Points on a hilly landscape, in no order, each with its height.
A climber steps from a point to whichever of its 2 nearest points has the largest rise for the distance, and stops where none of them is higher. Distance is the straight distance between rows; heights are no part of it.
Q673: [ 84 106 130 139 118 115 121 153 143 174  70  91 120 183 152 119 112 148
 137  98 181]  h=34.5
Q334: [181 135 124  90 136 156 127 141 115 126 187 131 113  53 113 100 135 153
 146 182  90]  h=26.8
Q196: [ 94  49 140 145 115 111 134  84 135 115 130 110 125 120  99 163 148 150
 118 140 188]  h=65.1
Q97: [152 165  81 135 141 139 151 182 166 160 146 152  89  93 136  73  72 130
 137 188  95]  h=33.7
Q987: [139 167  95 129 172 120 109 141 113 124 121 109 160 163  83 100 182 140
 160 156 121]  h=40.5
Q239: [133  50 105 180  93 134 135 167  81  67  55 165  89 200 139 157 137 158
 144 113  93]  h=65.0
Q493: [142 184 144  81 144 116 124 184 130 141 101 172 133  83 122  97 110 123
 145 127 127]  h=27.4
Q993: [189 118 111 122 161  95 122 129 122 124 184 146 135  89 137  76 145 134
 123 134  86]  h=20.7
Q679: [153 181 182 135 150 150 109 149 125 132 141 176 171 113 160 107  83 109
 144 112  90]  h=38.7
Q564: [106 187 145 115 135 143 128 137 128 108  65 138 154  78 145 109  95 121
 175  96 131]  h=54.1
Q372: [112 130 131 143 129  98 126 106 167 155 120 118  89 119 140  88 102  91
 110  89  98]  h=18.5
Q320: [133 135 132 141 100 105 119 125 148 145 197 114 127 125 118 148 144  87
  95 126 107]  h=23.8
Q929: [119  61 127 118 113  84  88 124 118 123 110 147 120 188 121 143 151 160
 113  77 145]  h=52.4
Q351: [ 90  58 145 140 140 112 126  96 133 145 119 103 102 164  97 158 130 164
 132 121 175]  h=59.7
Q701: [ 81 106 116 106 111 158 101 115 161 161 101 101  92 174 138 108 128  91
 130 128 191]  h=35.9
Q722: [135 123 144 127  83 110 109 116 126 114 169 123 140 136 113 169 157 121
  89  98 107]  h=24.9
Q379: [156 201  40  95 155 127 157 152  89 114 106 106 158 103 102 104 132 123
 160 120 155]  h=31.7
Q774: [183 149  94  94 130 158 133 165 123 141 148 138  94  63 111 111 118 152
 143 201  73]  h=28.2
Q826: [105  55 134 163  84 148 171  78 123 134 136 107 144 199 157 172 135 136
  76 127 182]  h=39.5
Q907: [165 158 147  82 139 148 104 131 125 122 176 112 127  80 148 116 143 145
 157 126 103]  h=24.2
Q10: [ 94 125 129 125 102 119 136 160 161 168  78  92  97 129 171  97 117 138
 135 113 175]  h=30.4
Q338: [127  92 113 123 119 112 129  83 157 116 200 138 121  74 146 146 132  92
  98 141 149]  h=26.2
Q2: [151 169 162 111 152 139 105 191 124 140 159 186 137  83 151 102  83 112
 142 130 113]  h=32.3
Q489: [159 208 116  77 155 133 113 163 114 134 106 149 169 107 114  95 130 106
 149 129 135]  h=24.0
Q494: [191 132 202 120 152 129 115 114  88 128 142 144 183 122 111 109 141 143
 122 117 107]  h=42.3
Q518: [ 81 140  89 119 105 121  93 126 139 124  83  99 130 190 123 131 105 128
 137  85 120]  h=6.2
Q131: [ 74 113 111 163 108 134 104 144 113 113  55 104 114 182 160 185 106 165
 168  92 129]  h=59.3
Q878: [137 193  65 101 174 131 122 148  95 114 100 102 180 147  88 115 145 133
 169 128 151]  h=34.6
Q730: [137 175 157  85 161 166 105  93  88 110  76 122 156 158 120 147 112 117
 141  80 120]  h=39.7
Q824: [139  88 179 142 127 156 139 132  60  79  59 174 107 178 138 174 154 171
 140 105 117]  h=64.2
Q367: [151 177 104 152 190 139 120 154 110 146 170 137 107 104 132 106 160 122
 162 203  98]  h=47.3
Q61: [126  90 115 103 137  95 122 144 133 187 105  76 117 183 136  86 124 154
 113  95 164]  h=39.6
Q361: [142 198  49  96 149 119 164 154 137 142 100  95 115 103 114  96 123 122
 147 149 128]  h=29.2
Q945: [108 192 127 109 156 121 113 128 145 136 105 126 117 157 117 160 134  94
 134  86 132]  h=36.6
Q224: [ 84 132 111 115  91 128  77 113 150 107 112 121 109 145 121 108 124  92
 132  99 109]  h=9.7
Q198: [157 126 125 155 141  91 164 170 132 160 205 125 141  68 104 128 125 141
 111 178 117]  h=10.9
Q274: [116 134 184 145  74 126 103 153 116 106  99 163 156  95 128 126 128 121
 133 108 104]  h=33.6
Q108: [122 114 162  83 115 143  79 105  98 102 117 124 129 120  95 131 140 127
 136  91 112]  h=34.0
Q53: [109 120 163 175 115 128 142 121 137 115 181 167 169  76  88 157  97 108
 114 151 106]  h=54.2
Q891: [133 162  88 111 155 143 136 138 146 150 140  86  92 114  83 105 158 135
 154 201 139]  h=48.8
Q839: [101 182 131  84 143 129 107 138 150 141 111 126  78 102 124 143 130  86
 144 112 142]  h=32.0
Q145: [107 119 163 151 100 128 127 105 143  99 155 156 166 115  77 142 138 130
 125 147 124]  h=51.9
Q424: [ 88  79 144 185  85 127 137 103 149 119  89 116 101 170 144 146 124 134
 115 109 141]  h=47.9
Q72: [138  89  83 156 152  83 156  86 155 117 173 143 195 110 141 133 107  98
  67 157 120]  h=2.1
Q315: [118 134 114 123 134 119 137 116 159 174 122  69  91 137 126  77 114 101
 119 122 119]  h=23.1
Q153: [128  86 119 106 114  86 105 129 139 141 139  97 117 141 129 104 148 159
 110  93 147]  h=45.0
Q500: [138 165  70  97 134 138 161 139 161 184 103  81  82 119 128  77 108 102
 125 168 124]  h=26.6
Q978: [120 149 136 111 161 127 111 124 123 124 122 101 148 173  85 142 145 167
 155 116 130]  h=48.0
Q624: [114 140 160 169 122 136 127 145 147 126 202 151 141  71 123 133  71 113
 131 138  94]  h=47.2
Q420: [131  45 152 146  97 135 122 142  45  74  81 175 122 164 110 196 160 164
 121 113 125]  h=61.4
Q539: [175 108  85 139 128 131 174 134 150 168 183  93  97  88 137  93 141 157
 116 212 122]  h=14.7
Q752: [123  86 125 147 123  75 177 107 154 157 139 119 200 110 168 157 125 107
  45 143 175]  h=2.2
Q897: [144  65 135 148  81 157 169 154  34  39  77 180  87 186 146 147 150 137
 124 123  98]  h=68.4
Q81: [ 88 161 117 143 129 136 127 145 119  90  33 134 141 112 151 138 110 135
 178  79 155]  h=47.8
Q250: [110 131 154  86 145 161  84  99  88 100  84 120 132 144 114 146 124 137
 156  80 120]  h=36.9
Q920: [164 122  88 158 140 121 160 160 133 154 209 125 113  75 121 109 122 149
 121 215 120]  h=13.0
Q842: [133 187 119  96 177 156 115 105  93 107  98 121 172 187 104 165 130 138
 154  95 140]  h=42.8
Q378: [ 83 111 131 157 101 139 125 112 116  96  66 126  94 189 137 171 114 155
 138  91 103]  h=54.3
Q64: [138 131 207 135 142 130 136  95 113 106  92 185 147 147 106 133 133 141
 121 101 103]  h=53.6
Q56: [108 123 139 134  91 117  96 100 148 115 130 142  99 115 137 120 118  79
 114  83  87]  h=13.5
Q694: [105 188 136 124 144 120 127 134 124 121  64 145 138 169 134 166 125 112
 136  63 140]  h=41.2
Q955: [136 104 103 143 129  79 165 142 143 162 201 109 175  68 132 149 114 109
  72 168 145]  h=7.6
Q634: [ 94 111 123  93 135 168 130 130 150 193 122  76 110 177 136 109 127 115
 135 143 207]  h=40.2
Q253: [186 141 209 128 144 146 131  96  90 126 141 170 164 149 113 135 117 118
 102 122  83]  h=47.0
Q857: [151 164 118  67 141 124 114 141 136 123 126 109 118  95 152  98 138 159
 155 103 120]  h=23.9
Q482: [ 93 124 152 170  92 126 114 149 130  94  54 142 127 117 147 126 131 129
 155  93 109]  h=40.7
Q928: [ 88  69 125 181  66 134 170  88 131 107 111 129 111 201 142 161 127 146
  90 124 145]  h=43.2
Q382: [172 167  55 152 148 159 147 180 132 174 133 138  73 100 151 119 108 148
 130 224  82]  h=30.5
Q25: [113 142 118  99 126 107 121 150 157 142 103 103 109 124 148 104 136 161
 147  97 153]  h=27.1
Q40: [151 156 115 161 174 122 112 123 144 144 180 129 127 148 120 115 169 102
 139 167  96]  h=38.6
Q207: [ 99 107 123 123  97 148 116 108 175 161 141 123  95 141 142  81 125  68
 109 144 166]  h=30.2
Q203: [127  96  97 149 155  84 170 115 157 152 179 124 199  86 163 155  96 103
  60 172 153]  h=5.0
Q394: [ 93 107 141 129 158 117 115 112 140 141 122  99 132 178  79 154 138 179
 154 126 159]  h=53.5
Q686: [126 122 171 142  56 128 107 130 105  97 150 149 156 104 127 171 142 117
 102  99 105]  h=28.4
Q225: [124 198  79 111 171 121 124 121 137 140 117  96 124 154 117 136 131  77
 142 102 134]  h=31.9
Q984: [175 145 142 160 147 128 120 112 138 114 200 163 171 154 125 133 158 129
 119 143  95]  h=30.1
Q29: [126 106 132 110  96 115 115 136 150 122 182 157 102  56 153 129 128 114
 119 133 137]  h=25.5
Q413: [117 141  96  90 150 147 132 132 155 172 133  61  90 153 104 117 144 136
 147 176 180]  h=44.5
Q513: [153 141 106 144 130 121 118 136 160 168 201  92 113 145 145 106 156  92
 111 159 128]  h=30.3
Q554: [167 116 141 144 152 113 128 104 139 111 190 156 171 107 133 108 134 141
 126 129  99]  h=25.0
Q805: [152  90 106 143 138 113 165  93 151 148 184  79 126 104 128  92 143 141
 118 177 146]  h=17.0
Q390: [132  83 174 116  85 160  96  96  62  77  87 154 137 146 113 142 135 131
 119  93 105]  h=30.7
Q110: [133 192 184 137 127 148 120 142 126 120  92 153 177 106 167 118  93 130
 151  93 104]  h=46.1
Q622: [132 131 127 140 143 138 145 172 149 144 206 156  93  57 133 119  66 131
 127 158 109]  h=41.3
Q865: [115 182 154 122 138 161 130 120  89  96  41 165 138 178 134 174 118 114
 136  75 127]  h=37.7
Q271: [107  68 119 139 102 102 137  78 142 100 150 114 159 110  76 138 139 137
 109 145 148]  h=59.5
Q306: [140 140 122 134 133 115 146 164 170 159 169 148 103  77 147  83  80 136
 128 155 107]  h=37.5
Q760: [ 97  53 138 146  85 172 159  85 136 151 150  97 150 143 172 141 145 100
  85 129 201]  h=34.9
Q571: [156  96 115 166 148 100 153  88 160 123 196 103 155 106 138 106 139 142
 121 150 124]  h=20.0
Q938: [157 201 113  99 184 146 139 147 131 138 141 115 125  98 111 122 152 138
 177 176 126]  h=54.4
Q285: [115 145 129  82 105 135 110 136 163 138 142 125  65  81 142 129 130 110
 137 136 142]  h=28.9
Q434: [115  44 127 137  90 100 104 130  76  82  96 162 131 159 113 181 159 167
 111  95 138]  h=58.6
Q812: [107  73 119 144  97 119 149  78 155 131 160 115 136  93 162 151 128  84
  82 139 177]  h=29.8
Q579: [123 107 186 148 146 141 146  95 102  84  62 182 115 165 129 145 143 163
 139  95 114]  h=59.9
Q910: [149  97 174 126 100 174 151 151  24  68  51 175  92 192 153 151 138 136
 121 123 104]  h=66.6

For each start below, name the point where the climber stops.
Q338: Q131
Q857: Q153
Q320: Q938
Q315: Q196
Q554: Q938
Q390: Q196
Q29: Q694
Q722: Q564
Q493: Q564
Q72: Q938
Q774: Q53
Q203: Q938
Q108: Q196

Call two points neighbours if one is among the 2 nearest of the other. Go from one point of each pair to the other, from neighbour to neighbour, staying as high as possible. Name the lowest point that can't be avoided.
Q694 and Q196: Q865
Q196 and Q53: Q145
Q131 and Q196: Q29
